Points on a hilly landscape, in no order, each with its height.
A climber steps from a point to whichever of its 5 nearest points has the largest rise for the distance, and stops where none of them is higher. Distance is the straight distance between rows; heights are no part of it.
Q_66 (h 791): [113 130 153 128 145 127 107 127 130 159 121 124 127 142 153 105 113 117
 116 126 134 115 133 129 116 140 136 125 139]
Q_394 (h 760): [131 144  86 134 148 159  85 112  91 138 144 147 167 114 187 112 126 131
 101 143 151 106 132 114 111 152 150 124 160]
Q_214 (h 781): [108 103 136 136 114 113 127 115 144 123 126 131 100 127  84 107 140 118
 166 138 141 150 115 135 156 107 121 161 111]
Q_292 (h 583): [149 150 107 130 217 120  80 132  86 132 130 124 135 129 246 116  89 159
  51 102 132 113 151 121  67 154 166 137 169]
Q_309 (h 740): [132 161 130 136 131 154 127 133  88 140 165 134 152 117 150 129 112 134
 121 143 159  98 121 107 127 140 154 126 135]
Q_444 (h 726): [174 177  89 110 119 169 111 155  45 109 170 119 163 107 153 125 106 130
 113 143 159  67 129 113 106 162 132 118 152]
Q_933 (h 23): [133 107 132 141 134 106 118 117 155 143  62 121 101 147 126 110 133 144
 135 132  99 155 121 156 131 122 137 140 117]
Q_528 (h 639): [132 131 119 112 217 117  78 121  97 155 102 136 123 129 225 127 109 154
  30 102 140 148 147 149  48 136 181 152 168]
Q_906 (h 797): [ 73 110 155 135 107  87 148 125 187 142 103 122  75 142  77 112 143 137
 145 138 102 165 117 161 169 108 114 154 110]
Q_230 (h 716): [144 115 108 121 184 118  86 122 101 146  87 128 121 120 206 130 132 155
  63 102 140 127 136 131  54 138 155 153 132]
Q_161 (h 646): [167 172  91 121 109 167 120 146  40  97 187 120 162 109 146 137  99 124
 128 134 152  61 132  96 104 163 119 117 146]
Q_92 (h 403): [155 132 112 121 198 120  80 133  96 145 104 115 132 127 227 130 106 154
  53  99 136 114 151 132  66 148 153 138 150]
Q_665 (h 762): [119 119 165 125 138 126 107 121 133 158 105 125 127 139 141 113 114 122
 118 128 130 123 129 132 118 134 136 129 131]
Q_827 (h 688): [142 158 102 116  93 194 111 131  43  92 227 127 188  97 136 151 100 100
 143 130 151  53 138  79 103 165 100  91 164]
Q_940 (h 829): [ 80 116 145 153 117 102 139 118 178 153  80 122  77 130  96 113 163 138
 137 126  92 168 115 162 141 110 121 161  96]
Q_558 (h 779): [120 122 130 120 103 121 136 149 146 120 143 132 129 116  90 113 145 103
 162 130 154 141 131 130 150 115 109 138 109]
Q_736 (h 692): [150 139 108 143 195 143  78 118  83 135 133 122 150 115 239 131  93 168
  69 103 137  97 153 109  76 159 167 121 164]
Q_176 (h 772): [126 128 158 112  53 161 165 123 121 106 215 127 155 148  50 176 138 105
 187 147 115  96 108 116 164 122  94 109 112]
Q_576 (h 794): [101 120 112 155 185  77 129 134 148 163  86 130  83 141 175 118 146 157
  76  98 116 160 119 145  88 111 172 163 133]
Q_514 (h 681): [142 124  84 148 166 147  77 104  93 138 124 125 168 111 208 130 114 143
  85 117 141  99 144 111 102 153 148 123 163]
Q_465 (h 755): [131 160 127 139 145 150 123 130  99 141 156 129 147 130 158 116 111 129
 126 143 150 102 123 106 134 140 154 130 139]
Q_182 (h 756): [126 125  94 142 206  95 109 133 127 161  76 125  90 147 196 114 154 169
  77 114 127 161 117 143  75 114 181 171 140]
Q_615 (h 669): [122 104 148 131 120 122 112 121 136 144 105 119 131 118 112 130 136 120
 150 130 154 134 116 142 137 122 117 140 121]
Q_560 (h 710): [159 146 130  95  87 186 128 126  68  92 218 125 189 131 116 156  81  92
 157 146 138  70 129  92 137 149  99  73 162]
Q_900 (h 804): [169 146 128  90  60 179 134 143  89 103 188 121 168 145  92 158 133 100
 186 144 132  92 122 132 139 142  88  84 127]
Q_792 (h 614): [102  85 125 134 190  76 123 111 200 138  38 133  78 124 144 100 151 151
 113 108 109 211 122 140 138  78 157 159 108]
Q_607 (h 729): [136 171 125 128 112 159 131 148  75 137 173 133 153 105 147 138 116 131
 114 135 162  87 124 110 113 150 145 123 136]
Q_22 (h 737): [138 140  92 136 146 166  85 119  76 149 145 128 181  98 197 138 115 136
  67 119 160  83 144 132  96 166 155 102 186]
Q_345 (h 704): [145 133 108 148 182 155  77 113  85 141 139 122 157 109 230 137  96 163
  66 104 142  93 152 109  81 163 166 113 169]
Q_474 (h 826): [168 145 122  90  74 158 135 142  81 102 186 125 177 137 107 156  97 102
 156 143 133  84 140 119 136 149  93  70 152]
Q_197 (h 746): [139 143  88 127 141 168  86 120  80 148 146 133 183  99 189 131 114 133
  74 126 160  88 141 134 102 161 154 107 183]
Q_48 (h 663): [131 105 173 117  77 137 183 118 181  80 132 139 125 125  15 154 164  87
 201 137 108 171 112 141 191  96  69 122  94]
Q_850 (h 519): [140 143 127 118  90 137 144 141  91 123 174 139 170 103 114 162 101 122
 126 131 151  99 137 114 131 140 122 101 136]
Q_508 (h 631): [185 166  90 103 125 178  92 143  40  99 172 124 184  98 162 125  92 133
 103 145 161  67 134 113 106 165 138 113 166]
Q_568 (h 759): [129 133  82 142 163 129  85 115 108 137 123 131 147 132 194 105 127 123
 102 122 134 107 138 116 101 153 130 131 156]
Q_661 (h 735): [122 108 130 137 150  95 121 113 149 143  88 145 102 148 146 107 106 143
  98 122  95 148 133 137 114 125 156 136 130]
Q_612 (h 788): [ 77 106 162 120 106  84 152 128 192 141 106 121  73 139  67 113 137 142
 150 143 111 165 121 161 175 104 114 146 112]
Q_20 (h 492): [138 152 131 130 106 146 143 138  87 133 172 135 160 104 126 154 103 130
 122 134 160  94 130 105 126 139 137 116 131]
Q_656 (h 840): [114 112 172 118 103 132 173 136 168 113 135 127 107 133  56 121 133 111
 172 140 138 148 130 108 159 105 113 119  91]
Q_769 (h 503): [152 159 100 124  99 177 120 132  41  89 212 125 172 104 134 148  92 109
 139 129 145  56 136  79 106 161 105 102 157]
Q_370 (h 463): [124 117 173 116  73 131 186 138 177 100 143 122 147 133  36 166 153  92
 189 139 113 144 117 136 178 110  66 105 100]
Q_257 (h 777): [123 139  89 141 158 130  91 121 111 141 127 131 140 138 185 101 127 119
 106 123 133 108 138 116 106 153 134 134 159]
Q_732 (h 720): [151 176 105 124 102 155 135 155  59 121 183 121 150 110 137 141 109 124
 116 132 153  67 130 111 107 158 124 114 145]
Q_728 (h 671): [162 162  94 108 101 205  98 148  35  95 207 113 202  78 156 151 107 117
 135 126 160  45 140  84  90 168 104  90 159]
Q_421 (h 467): [139 152 137 140 123 143 141 133  94 136 163 129 160 114 134 146 103 134
 124 137 157 101 123 106 135 134 146 121 133]
Q_448 (h 44): [128 109 129 132 138  97 124 128 170 150  55 126  98 142 133 109 139 146
 119 125  92 162 125 162 122 117 144 134 111]
Q_338 (h 689): [135 119  98 134 171 116  85 123 106 145  94 125 124 121 201 128 137 142
  73 100 137 114 138 126  64 146 137 148 138]
Q_923 (h 813): [ 73 112 154 156 128 103 147 109 190 147  69 130  73 123  97 114 162 139
 133 124  84 177 116 152 144 105 129 165  82]
Q_504 (h 584): [140 126 170  94  56 132 173 144 183  80 172 129 149 142  35 158 167  93
 215 142 102 141 101 151 204 101  59 106 105]
Q_428 (h 792): [110 108 156 118 106 127 153 136 162 114 143 135 103 131  67 110 133 110
 168 139 143 151 133 116 160 104 121 138  96]
Q_616 (h 775): [ 73 104 162 157 153  72 170  97 224 139  40 113  59 136  79 115 145 126
 127 128  80 201 116 152 181  87 109 151  88]
Q_729 (h 809): [107 131 137 129 148 121  99 122 131 153 123 138 121 143 163  99 116 116
 106 121 128 115 139 125 102 149 137 131 144]
Q_13 (h 391): [141 130 125 132 118 116 132 144 126 134 131 110 156 118 120 136 124 113
 145 132 162 122 124 130 154 121 115 124 129]
Q_346 (h 628): [124 136 117 118 225 115  80 121  92 156 109 143 122 129 227 127 107 150
  27 101 139 153 147 145  42 135 185 153 182]
Q_809 (h 812): [120 119  97 156 181  89 118 114 123 141  94 143  91 136 178 118 135 154
  81 107 117 146 119 127  80 125 166 166 131]
Q_562 (h 822): [131 143 152 128  85 143 184 151 152 111 167 114 138 150  59 148 140 103
 181 137 104 122 133 111 166 117  97 112  95]
Q_426 (h 819): [135  98 168 131  89 132 188 118 179  87 116 127 110 132  16 152 158  98
 198 136 118 174 113 134 193  96  83 116  96]
Q_967 (h 139): [151 133 116 134 113 122 139 137 116 122 146 126 166 114 116 146 112 120
 145 138 154 123 128 119 157 122 122 117 130]
Q_814 (h 581): [149 151 115 108  90 170 133 126  62  93 215 129 177 127 122 150  79  97
 146 141 135  69 140  89 126 155 100  86 163]
Q_95 (h 645): [124 137 162 125  79 138 188 147 162 110 159 110 146 149  51 161 141  99
 180 141 104 123 127 119 172 116  87 109 101]
Q_187 (h 429): [130  96 179 128  98 133 186 128 176 104 119 120 111 134  35 145 137 110
 185 143 129 154 123 117 172 103 102 114  90]
Q_956 (h 642): [140 122 161 112  61 132 180 130 154  90 189 124 162 155  42 175 137 108
 196 155 102 117 102 128 194 112  82 103 117]
Q_225 (h 753): [116 110 121 143 160  74 130 119 156 144  86 141  96 145 150 112 113 147
  87 110  99 152 132 141 110 119 160 138 134]
Q_659 (h 567): [150 124 164  95  51 130 171 143 176  76 185 128 149 151  35 158 160 106
 221 150 106 133  96 148 214 104  66 100 104]
Q_662 (h 568): [179 169  93 109 117 183  98 140  34  91 181 122 181  94 156 134  94 132
 121 144 159  59 133  95  99 164 126 112 155]
Q_78 (h 808): [133 138 150 121  57 168 162 126 115 107 200 132 151 144  64 168 142 109
 190 144 110 105 115 116 155 124 101 114 103]
Q_730 (h 811): [105 117 120 140 152 111  97 112 126 144 115 154 112 131 172 107 123 124
  95 109 121 125 137 123  83 144 139 144 138]
Q_3 (h 715): [141 128  98 149 162 158  79 107  85 145 136 126 171 106 214 140 108 149
  73 112 151  91 148 117  94 161 159 109 174]
Q_697 (h 754): [124 121  92 138 160 117  86 117 112 143 106 129 126 127 193 117 136 130
  82 104 131 111 139 123  74 151 131 146 141]
Q_972 (h 839): [145 123  89 137 176 122  80 124 102 142 101 112 141 125 208 125 126 146
  78 102 137 107 144 123  78 152 135 138 146]
Q_747 (h 633): [136 161 122 126  96 145 144 148  75 127 178 130 157 105 126 156 103 123
 117 127 156  79 134 110 117 150 126 109 139]
Q_379 (h 768): [127 142  89 143 156 144  89 117 104 137 138 136 152 131 186 102 126 122
 112 135 137 108 134 115 115 150 142 131 160]
Q_123 (h 798): [153 144 135 102  51 180 142 139  94 107 202 120 154 144  76 164 147  96
 193 139 128  90 114 129 143 135  88  98 119]
Q_285 (h 608): [141 152 118 115  87 140 148 148  80 120 182 132 162 109 118 159  98 118
 119 128 147  82 138 113 119 149 114  99 143]
Q_763 (h 825): [111 122 101 158 184  76 127 128 136 150  90 134  85 141 172 116 140 156
  78 102 115 154 120 138  88 116 170 166 134]
Q_545 (h 497): [142 151 105 122 221 114  79 135  88 135 127 125 133 131 242 117  93 155
  42 101 135 122 150 132  59 153 166 143 174]
Q_505 (h 793): [ 84 111 145 135 108  89 146 127 178 137 111 117  74 144  77 108 139 133
 150 137 109 157 118 156 170 108 117 155 114]
Q_126 (h 603): [140 125 176  86  49 137 168 148 188  79 180 130 134 140  29 152 180  97
 221 136 102 144 101 152 208  99  58 112  93]
Q_731 (h 796): [111 116 109 151 170  75 133 121 146 146  91 143  91 143 161 113 121 148
  80 103 104 151 127 135  99 120 164 150 137]
Q_891 (h 795): [132 114  99 144 181 105 101 110 111 142  88 144 102 125 187 123 140 159
  78 109 130 137 122 127  64 130 165 168 125]
Q_137 (h 725): [139 140  97 146 154 167  85 117  75 152 147 123 176 101 207 140 110 144
  62 110 156  79 146 129  89 169 160 104 184]
Q_703 (h 696): [138 125  78 147 165 138  82 108  98 136 123 125 160 120 203 120 121 136
  91 121 140 104 140 112 101 152 140 129 162]
Q_124 (h 785): [129 144 139 118  90 140 168 162 153 112 156 127 130 137  78 123 143 102
 176 134 124 133 142 114 157 116 107 118  94]
Q_93 (h 771): [128 156 117 139 148 153 107 127  97 140 153 136 148 131 167 104 118 126
 123 142 146 106 123 108 129 143 155 128 146]
Q_299 (h 545): [106 108 139 137 144 104 128 120 194 148  45 143  84 122 133 105 165 152
 121 116  97 189 121 152 125 102 148 145  86]
Q_974 (h 817): [149 147 120 121  86 144 155 150 130 103 164 140 151 134  89 128 134 109
 180 141 120 134 136 113 156 122 114 113 102]
Q_256 (h 673): [ 93  92 122 130 191  71 127 119 207 135  30 122  48 134 136  85 167 143
 123 104 106 214 119 146 142  77 147 166 103]
Q_815 (h 749): [ 91 108 142 159 159 103 147 107 202 140  49 132  62 129 117  99 162 146
 131 119  85 195 116 136 145  92 143 159  76]
Q_555 (h 761): [133 132 154 126  65 150 176 128 132 101 195 123 156 152  53 172 136 109
 190 151 101 109 113 114 170 118  95 113 108]
Q_198 (h 774): [131 112 104 136 176 112  92 112 107 141  91 138 115 120 195 128 138 152
  71 109 135 128 131 128  62 140 152 158 127]
Q_910 (h 627): [150 158 106 118  89 149 138 145  61 106 195 122 159 116 121 152  87 113
 128 129 142  69 142 102 120 156 105  96 156]
Q_416 (h 734): [143 120 112 114 212 117  84 116 102 154  85 140 124 132 214 126 121 168
  46 113 136 154 138 141  59 125 188 157 149]
Q_976 (h 609): [117 128 172 122  88 138 184 151 167 115 146 116 129 137  50 148 139 101
 177 134 121 134 134 114 159 114  95 111  89]
Q_116 (h 616): [159 160  96 119  98 195 104 136  38  89 207 122 183  89 145 149 103 115
 141 130 156  50 135  78  96 164 104  99 155]
Q_808 (h 764): [ 74 103 159 162 169  77 172 105 224 144  39 109  40 145  92 107 155 126
 123 116  83 200 119 145 168  86 123 154  84]
Q_936 (h 802): [ 64 108 166 132 109  87 151 118 196 146  95 128  74 133  78 115 145 140
 144 139 100 172 117 161 170 103 116 154 103]
Q_733 (h 763): [136 160 101 123 136 167  95 126  90 140 156 147 163 114 174 110 130 130
 109 147 156 100 127 116 113 148 160 126 152]
Q_824 (h 787): [ 97 118 135 154 114 101 130 121 162 148  81 117  81 140 102 112 159 139
 146 131  96 161 112 164 143 115 122 160 105]
Q_454 (h 594): [112  98 168 117 104  98 171 138 190 122 103 109  73 146  52 116 133 139
 174 149 128 161 125 146 186 100 114 121 103]
Q_895 (h 834): [142 166  94 110  87 205 108 144  44  94 234 122 199  94 144 151 108  95
 145 128 153  48 133  84 101 164  92  80 171]
Q_981 (h 246): [109  96 175 115  93 100 168 136 202 126  86 111  66 135  49 127 152 148
 183 144 125 175 121 160 189 100 100 117  94]
Q_191 (h 295): [148 134 121 124  99 130 146 133 107 117 156 144 176 107 115 156 104 123
 138 142 153 117 135 114 146 127 126 109 129]
Q_115 (h 767): [146 114 107 125 198 115  91 116 104 148  82 137 114 129 202 126 136 168
  62 113 137 147 130 134  61 128 175 165 134]
Q_994 (h 782): [135 136 149 111  49 171 152 130 107 110 210 127 152 146  63 170 145  99
 190 140 118  93 110 122 151 127  93 110 110]
Q_277 (h 806): [113 114 110 147 165 100 105 105 121 140 103 153 101 128 172 116 128 141
  85 109 117 133 129 122  73 135 153 159 131]
Q_430 (h 620): [125 108 163 127 135 129 106 114 133 154  94 119 126 133 131 123 118 130
 133 129 136 133 122 136 125 127 135 132 124]
Q_725 (h 551): [150 163 101 124  94 159 136 139  55  98 204 124 166 119 124 148  87 105
 134 131 139  65 140  92 119 159 106  98 158]
Q_571 (h 828): [149 148 132 119  74 163 154 137 118 101 176 139 152 137  80 146 137 115
 190 146 114 123 129 110 150 124 113 110  97]
Q_173 (h 744): [ 71  99 148 132 182  75 143 118 221 149  32 114  13 143 116  86 174 138
 121 102  99 210 121 144 140  80 140 160  87]
Q_281 (h 821): [ 78  99 177 113 103  88 154 125 207 136  89 126  74 132  67 118 142 151
 155 146 111 179 121 160 186  99 107 137 103]
Q_818 (h 745): [154 181 102 114 113 166 119 155  59 127 176 128 154 107 151 128 118 130
 111 140 162  75 127 119 106 159 137 119 145]
Q_147 (h 719): [149 152 111 110  83 143 142 145  74 106 191 126 168 122 115 158  88 106
 133 132 136  74 141 110 127 152 102  86 156]
Q_531 (h 496): [146 155 106 116  95 176 125 128  46  91 218 131 176 112 128 148  86 101
 142 135 142  60 135  81 114 158 103  94 161]
Q_289 (h 816): [106 115 145 134 149 111 108 107 137 148 108 151 108 141 156 102 107 128
 101 119 113 130 138 124 100 137 148 135 138]
Q_569 (h 301): [127 111 129 146 126 107 120 117 154 144  68 117  96 145 116 112 147 142
 144 132 100 156 116 159 136 121 129 146 110]
Q_235 (h 730): [143 133 110 123 103 120 139 152 133 116 142 129 153 119 104 125 135 106
 161 133 151 137 130 126 159 117 108 121 118]
Q_449 (h 803): [138 148 137 126  84 148 172 152 137 108 170 124 142 147  70 140 137 107
 185 142 106 122 134 108 162 122 106 112  94]
Q_977 (h 815): [141 146 139 127  76 157 169 144 129 105 177 125 145 151  71 149 137 109
 191 145 103 121 129 108 160 122 105 116  96]
Q_41 (h 750): [141 117  95 128 206 108  95 117 109 150  79 133 108 139 201 119 140 171
  65 117 131 157 122 136  67 121 187 166 136]
Q_630 (h 498): [134 124 164 115  68 125 184 141 171  95 164 117 157 148  42 172 147 100
 195 144 102 132 112 138 187 110  69 103 112]
Q_619 (h 577): [103  92 130 134 177  85 125 112 200 141  42 146  83 120 144 102 157 153
 113 112 109 204 122 140 129  83 161 153 101]
Q_778 (h 776): [108 114 113 150 171  71 134 131 156 152  85 139  91 140 158 115 124 149
  79 100 106 156 128 145 104 115 163 149 134]
Q_424 (h 778): [113 110 139 127 112 120 124 127 142 128 127 135 118 115  91 114 144 107
 160 130 155 148 119 133 147 111 115 152 114]
Q_209 (h 823): [127  92 166 124  99 107 180 134 185 115  95 106  77 143  38 130 145 133
 186 141 131 166 120 143 189 101 102 111  99]
Q_24 (h 748): [160 179  93 106 119 169 107 154  57 123 165 126 161 106 161 120 120 131
 101 146 164  76 129 127 106 161 140 116 155]
Q_584 (h 644): [137 156 135 141 134 146 131 131  98 141 158 123 152 124 147 132 107 131
 125 141 157 103 122 106 139 137 152 125 136]
Q_442 (h 586): [127 115 157 130 133 126 114 128 132 155 108 109 137 128 128 127 125 119
 133 126 153 123 122 138 133 129 123 129 127]
Q_953 (h 800): [117 109 124 144 157  90 119 108 141 140  99 154  99 140 155 108 108 141
  93 118 101 144 133 128 101 130 157 142 134]
Q_180 (h 703): [180 176  86 104 124 172  97 148  44 104 167 123 177 104 161 123 103 131
 100 151 160  72 132 121 109 165 138 114 164]
Q_303 (h 724): [152 155  84 120 138 165  86 130  66 139 152 125 184 101 183 128 107 129
  68 130 162  79 143 143 105 165 149 104 189]
Q_322 (h 573): [147 117 161  99  55 131 175 131 164  80 192 129 161 152  39 169 144 108
 209 155 108 122  96 137 203 104  73  96 118]
Q_880 (h 786): [102 104 150 125 113 102 152 127 167 118 127 126  85 144  66 101 128 126
 166 143 129 155 124 134 173 104 122 149 110]
Q_671 (h 769): [ 76 102 172 151 141  77 166  92 220 130  57 126  73 134  79 121 142 137
 139 140  81 200 114 152 191  89 112 157  91]
Q_969 (h 578): [143 133 118 111 209 115  81 132  99 154 102 128 127 125 224 126 109 156
  38 101 141 135 150 142  53 143 170 147 158]
Q_552 (h 789): [ 94 110 134 147 114  95 133 120 161 134 103 118  77 143  83 107 148 129
 155 135 109 155 112 156 160 109 117 161 114]
Q_395 (h 784): [114 104 168 120 109 121 165 131 169 113 133 125  93 140  55 113 125 121
 173 144 135 154 129 116 171 101 122 131  95]
Q_290 (h 356): [139 145 136 140 139 131 135 135 109 145 144 112 154 129 139 131 104 126
 132 135 153 107 126 116 148 133 138 121 138]
Q_939 (h 613): [137 123  80 145 166 122  82 118 104 139 108 119 145 127 202 118 128 133
  86 107 133 104 140 120  88 153 129 136 151]
Q_535 (h 529): [128 103 181 121  82 135 185 127 180  97 125 128 131 126  27 161 154  95
 191 137 120 157 117 129 176 102  79 112  95]
Q_101 (h 807): [104 127 116 133 150 115  94 120 126 148 119 143 119 133 174 103 127 119
  97 115 126 116 139 123  85 148 132 140 143]
Q_12 (h 799): [ 72 109 159 167 148  95 158  98 205 143  59 126  63 132  97 112 154 136
 132 128  79 191 113 138 160  92 129 164  83]
Q_600 (h 349): [132 104 134 138 144  97 119 116 155 145  71 135 106 147 140 110 114 146
 112 125  96 152 133 146 123 126 152 131 125]
Q_705 (h 783): [114 128 141 113 100 133 150 151 156 118 150 134 119 125  78 109 143  98
 167 132 145 144 136 121 153 112 113 128  99]
Q_382 (h 690): [153 135 118 114  83 143 144 134 108 109 157 151 174 111 106 148 116 120
 155 142 144 123 134 115 147 125 119 103 121]
Q_813 (h 820): [120 100 166 119 106 112 173 135 176 112 116 118  84 146  49 118 126 130
 174 148 134 155 125 126 181 101 117 124 102]
Q_457 (h 765): [111 106 130 149 117 104 125 116 149 137  90 116  89 142  98 110 145 133
 155 136 109 152 110 156 149 115 118 160 116]
Q_649 (h 770): [ 88 114 146 155 129 108 137 115 187 151  61 131  77 125 113 111 170 146
 133 124  87 178 115 153 134 104 135 159  82]
Q_110 (h 475): [128 101 142 146 124 117 114 105 137 138  85 119 111 137 111 120 134 136
 153 137 123 147 112 146 142 119 128 153 118]
Q_996 (h 348): [117 107 129 127 148  85 126 130 180 152  58 138  99 136 145 110 134 151
  99 114  98 168 133 159 119 111 151 131 115]
Q_238 (h 814): [ 64 110 163 154 127  97 150 102 199 147  77 130  74 126  91 117 154 140
 135 129  83 180 115 152 156  99 125 167  90]
Q_464 (h 468): [131  95 171 124 102 123 184 129 178 106 109 116  93 143  38 134 134 124
 186 146 132 159 124 124 179 101 108 113  95]
Q_27 (h 810): [155 148 132  95  57 175 135 139  99 108 184 138 162 132  90 156 139 108
 183 143 125 103 127 126 136 139  95  91 118]
Q_542 (h 580): [151 127  95 141 185 132  78 118  91 140 115 112 149 123 223 130 107 153
  75 104 136 103 148 116  85 155 147 127 158]
Q_580 (h 805): [179 144 125  88  76 179 131 136  78  94 194 113 178 148 102 154 111  97
 177 147 135  81 122 119 145 145  88  73 147]
Q_618 (h 824): [ 85 109 145 154 175  87 157 115 214 140  39 114  36 144 111  91 165 135
 127 109  86 201 117 136 151  85 138 159  80]
Q_698 (h 590): [172 165  84 114 137 168  90 135  48 119 163 124 190  99 172 126  87 129
  71 139 161  75 138 131 111 166 150 107 192]
Q_246 (h 579): [130 131 148 132 139 126 121 136 127 154 120 106 142 134 138 126 116 118
 132 129 151 114 125 133 140 132 125 126 136]
Q_599 (h 773): [115 101 140 138 116 119 116 113 138 131 110 126 115 122  96 119 140 118
 159 135 148 147 113 140 148 112 118 155 118]
Q_588 (h 801): [111 136 111 133 150 125  96 125 122 147 128 134 128 141 178  97 126 114
 108 120 128 112 137 123 100 150 133 134 153]
Q_247 (h 615): [130 119 185  88  56 143 173 138 191  77 170 136 125 134  19 152 181  94
 221 134  98 153 105 146 207  94  60 124  84]
Q_374 (h 780): [122 150 116 135 153 140 104 128 114 145 142 130 138 143 172  95 120 117
 117 135 136 107 132 118 122 146 144 127 154]
Q_286 (h 410): [130 104 147 136 142 109 115 107 147 143  77 135 113 146 136 111 110 141
 118 132 101 145 128 138 122 126 148 132 126]
Q_901 (h 390): [128 110 127 133 148  86 126 123 166 145  68 137 102 147 144 108 121 148
 102 119  95 159 132 154 121 118 151 130 125]
Q_743 (h 625): [ 99  82 133 135 187  77 123 112 194 145  49 140  92 120 152 115 146 156
  99 102 117 202 123 142 128  84 165 156 117]
Q_520 (h 701): [ 99  99 130 135 170  72 131 128 184 158  67 142  97 121 156 119 136 153
  83  99 111 180 130 150 113  96 163 145 124]
Q_536 (h 711): [138 134 105 151 169 164  79 114  79 149 145 124 165 105 224 140 103 160
  67 104 151  85 149 114  80 166 165 104 173]
Q_556 (h 400): [112 103 132 127 149  92 126 129 189 153  51 141  99 126 141 108 148 152
 103 115 102 179 129 155 119 106 149 133 104]
Q_166 (h 618): [106 115 134 147 123 106 129 124 174 151  61 123  85 135 116 111 165 143
 135 122  92 166 119 163 130 116 131 152  95]
Q_672 (h 747): [ 72  99 158 144 178  76 158 115 225 153  29 109  16 145 106  94 167 132
 121 102  94 206 119 142 148  81 135 153  79]
Q_501 (h 474): [155 142 108 129 206 119  80 132  91 138 115 115 135 129 234 126  99 155
  55  96 133 112 151 128  72 153 156 135 156]
Q_243 (h 535): [116 149 101 132 233 115  81 124  83 149 116 138 119 129 239 124 116 144
  20 106 144 147 145 145  22 150 174 157 195]
Q_724 (h 758): [129 120 123 123 108 119 130 145 140 129 129 122 143 116 102 126 140 106
 155 128 162 136 127 135 151 117 107 132 122]
Q_402 (h 818): [156 140 119 110  75 158 141 138 111 102 169 153 164 124  93 142 130 116
 177 148 127 127 134 114 143 127 116 104 106]
Q_929 (h 766): [154 138 108 123  99 132 145 148 128 103 152 141 157 122  97 130 130 112
 170 140 142 136 134 117 158 119 113 115 111]
Q_315 (h 530): [124 111 182 124  94 139 185 137 175 112 130 122 120 133  41 147 140 105
 179 138 129 145 127 111 163 109  97 111  89]
Q_342 (h 757): [147 159  86 112 131 170  88 134  74 138 152 137 180 101 177 122 122 128
  83 142 166  89 134 139 106 159 151 112 174]
Q_685 (h 790): [118 114 103 137 165 108  96 114 111 140 100 144 113 124 184 123 138 137
  80 105 133 125 131 122  65 145 142 155 130]
Q_670 (h 752): [151 176  98 108 120 168 105 150  67 131 164 131 165 105 165 118 126 130
 101 147 165  82 127 130 104 156 145 116 154]
Q_908 (h 751): [151 142 122 100  75 145 140 143  94 112 173 142 174 113 108 162 104 113
 137 135 141 100 142 120 130 144 107  85 138]
Q_518 (h 619): [136  94 161 135  88 125 190 122 182  92 106 119  96 141  17 144 158 106
 198 135 123 172 116 138 192  97  81 116  98]

For each start below, name the point where the climber stops.
Q_504: Q_426
Q_243: Q_763
Q_659: Q_571
Q_933: Q_940
Q_394: Q_289
Q_584: Q_289
Q_309: Q_289
Q_442: Q_289
Q_322: Q_571
Q_528: Q_763
Q_92: Q_763
Q_630: Q_571

Call two points neighbours if one is among the 5 nearest of the other. Go from one point of each pair to the other, from neighbour to neighbour, staying as high as possible. Name the lowest point that can't be avoided.
Q_763, Q_972: Q_697
Q_571, Q_474: Q_580
Q_426, Q_895: Q_662
Q_562, Q_281: Q_705
Q_426, Q_571: Q_518
Q_940, Q_656: Q_880
Q_571, Q_562: Q_977
Q_281, Q_940: Q_936
Q_618, Q_281: Q_12
Q_289, Q_763: Q_277
